Points on a hilly landscape, in no order, each with its height.
A ball rolls from a point to whichever of its 3 nearest points has the largest drop for the distance, and stops where none of them is lower. Distance is the straight distance between rows; heights are no part of it.
z_21: [137 135 128 122 153 120 145 127 127 114 135]  height 6.37
z_385: [144  89 145 138 165 104 128 126 153 116 109]  height 5.39
z_685: [123 151  58 160  69 148 140 168 102 174 169]  height 1.53
z_844: [116 139  79 146 103 158 119 143 127 146 166]  height 2.26
z_952: [133  65 127 147 176 133 122 126 153 131 119]  height 3.77
z_730: [143 197 152 102  73 112 136 136 139 105 116]  height 3.76
z_829: [127 133 104 133 142 146 136 128 127 123 158]  height 4.78
z_926: [140 180 128 115 107 121 136 125 151 112 138]  height 4.80
z_258: [128 186 188  78  96 119 117  97 115  99 105]  height 2.67
z_185: [137 121 164 117 146  95 138 119 122 113  97]  height 4.31
z_879: [125  97 207  92 165 117  92  71 138 105  62]  height 2.15
z_637: [128 156 107 126 126 139 129 124 139 120 156]  height 3.87
z_405: [104  68  92 164 153 146 128 154 101 171 146]  height 4.77
z_175: [135 195 178  88  76 117 119 110 126 102 106]  height 3.22
z_579: [ 91  24 128 157 221 155 107 118 142 159 140]  height 5.54
z_128: [133 147 180  93 130 102 129 107 102 104  95]  height 3.17
z_154: [120  54 137 146 199 128 120 117 165 133 127]  height 4.35
z_815: [133  95 176 125 160  88 111 100 148 115  85]  height 2.62
z_786: [139 174 108 122  99 131 133 138 148 112 142]  height 3.40
z_575: [131 155  88 132 108 149 126 134 140 125 152]  height 2.76
z_583: [142 110 146 123 152 103 138 126 134 115 108]  height 4.69
z_202: [128 160 173  95 124 103 131 103 109 105 106]  height 3.46
z_973: [103 120  85 156 133 152 129 139 111 164 174]  height 3.06
z_936: [103 134  67 171  86 151 130 159 123 191 174]  height 1.66
z_3: [138 134 193  92 124 108 122  99 101  97  75]  height 2.70
z_352: [ 92 107  86 161 134 152 131 147 104 182 175]  height 4.06
z_55: [103  55  94 171 155 141 125 156 112 183 139]  height 4.86
z_71: [100 129  77 157 107 153 123 148 123 173 172]  height 2.14
z_908: [135 100 190 110 148  99 107  94 137 109  68]  height 2.38
z_536: [116  88 193 116 179  95 101  82 148 116  84]  height 2.85
z_411: [157 200  91 114  70 136 159 159 109 104 150]  height 3.75
z_107: [118 141  66 162  82 153 126 156 118 170 164]  height 1.43
z_601: [134 170 121 118 118 128 138 124 144 113 143]  height 4.13
z_27: [115 145  59 173  70 144 157 176 108 195 179]  height 2.27
z_400: [151 177  97 123  85 137 143 149 138 111 140]  height 2.74
z_126: [115 141  75 151  93 157 118 151 124 161 169]  height 1.65
z_344: [ 98  74  91 170 149 145 139 158  99 186 155]  height 4.79
z_961: [139 166  85 133  88 146 131 147 138 120 149]  height 2.40
z_182: [137 159  74 141  79 154 134 155 127 130 153]  height 2.20
z_460: [134 138 139 121 152 110 147 124 123 111 130]  height 5.71
z_696: [139 122 133 124 154 113 144 131 123 113 126]  height 6.34
z_355: [124  69 158 137 195 107 114 106 169 128 118]  height 4.97
z_380: [131 170 191  78 112 118 122  92 106  95  98]  height 2.36
z_976: [138  73 120 147 167 132 126 134 144 129 123]  height 2.18
z_580: [135  78 146 137 171 107 119 115 162 124 109]  height 4.81
z_17: [156 199 104 114  72 131 155 153 122 103 135]  height 4.12
z_260: [133 102 210  82 150 127  96  72 135  98  53]  height 0.53
z_82: [148 186  76 127  68 146 148 160 108 116 154]  height 2.91
z_782: [144  91 128 137 160 118 139 131 136 118 118]  height 5.83
z_869: [119 132  92 143 134 150 132 129 123 137 163]  height 5.15
z_265: [129 154  79 144 101 154 120 143 130 134 158]  height 2.71
z_240: [130 147 164 110 143  98 139 116 118 109 116]  height 4.26
z_789: [ 94  40 106 170 172 149 111 145 135 182 135]  height 5.09
z_894: [135 104 200  99 143 112  97  82 131 103  57]  height 2.04
z_422: [124 136  91 137 125 153 126 131 135 130 164]  height 5.23
z_478: [131 193 164  98  90 108 127 118 137 111 116]  height 3.55
z_695: [108  44 112 159 180 153 106 134 150 157 133]  height 5.30
z_147: [127  88 102 143 155 141 136 137 118 129 143]  height 5.26
z_772: [ 98  85  93 159 146 145 132 150  96 168 163]  height 4.70
z_159: [135 172  63 144  65 151 143 165  95 138 165]  height 2.19
z_610: [140  87 114 145 161 129 132 135 132 122 128]  height 4.56
z_228: [131 150 112 125 132 136 138 128 139 115 150]  height 4.05
z_674: [149 202 142  98  61 109 146 139 127 104 118]  height 3.05
z_75: [137 129 176 105 137  93 127 111 113 106  91]  height 3.61
z_294: [136 162  64 146  70 155 134 158 104 139 158]  height 1.89
z_917: [134 100 216  74 162 130  91  66 137  97  53]  height 1.96
z_834: [131 168 151 103 122 110 134 115 136 110 126]  height 3.78
z_453: [121 111  98 140 150 147 139 136 116 130 153]  height 5.12
z_379: [128 180 171  96 112 104 128 108 122 107 116]  height 3.60
z_270: [110 133  82 152 114 158 120 136 117 158 169]  height 2.84
z_223: [147 208 164  91  52 113 134 131 116 102 106]  height 1.97
z_816: [154 222 145  91  49 111 157 143 106  98 124]  height 0.73
z_628: [118  76 177 127 198  93 112  89 155 118 102]  height 4.03
z_91: [118  50 147 146 215 128 119 110 160 132 131]  height 4.41
z_725: [140 127 198  84 128 110 121  96 106  96  61]  height 2.60
z_528: [ 87 122  77 173 115 148 139 154 123 204 184]  height 4.85
z_40: [148 190 132 111  83 117 140 139 146 108 124]  height 5.10
z_531: [137 161 106 127 114 139 132 133 149 115 151]  height 3.32
z_891: [106  45 120 158 193 147 108 128 153 149 134]  height 5.38
z_688: [118  62 102 157 159 145 122 145 127 150 135]  height 5.47
z_484: [141 104 164 124 150  91 128 115 140 115  91]  height 3.20
z_63: [138 116 178 109 143  94 122 109 120 108  77]  height 2.93
z_217: [140 115 195  94 134 109 114  97 114 102  63]  height 2.46
z_584: [120  50 109 159 169 148 115 140 141 151 129]  height 5.49
z_443: [149 218 134  95  59 113 158 152 111 103 130]  height 3.34

For each start below, name the point where the ball stops.
z_973 | z_107
z_844 | z_107
z_695 | z_107
z_891 | z_976
z_405 | z_107
z_583 | z_260
z_40 | z_816
z_21 | z_531
z_730 | z_816
z_478 | z_816
z_725 | z_260
z_147 | z_976
z_580 | z_976

Call two points neighbours if one is among the 3 nearest of the other. Go from one point of each pair to the other, from neighbour to neighbour, staying as low as possible. Name the highest point that can't be avoided.
z_107 / z_976 | z_355
z_380 / z_107 | z_17
z_816 / z_260 | z_175
z_260 / z_380 | z_128
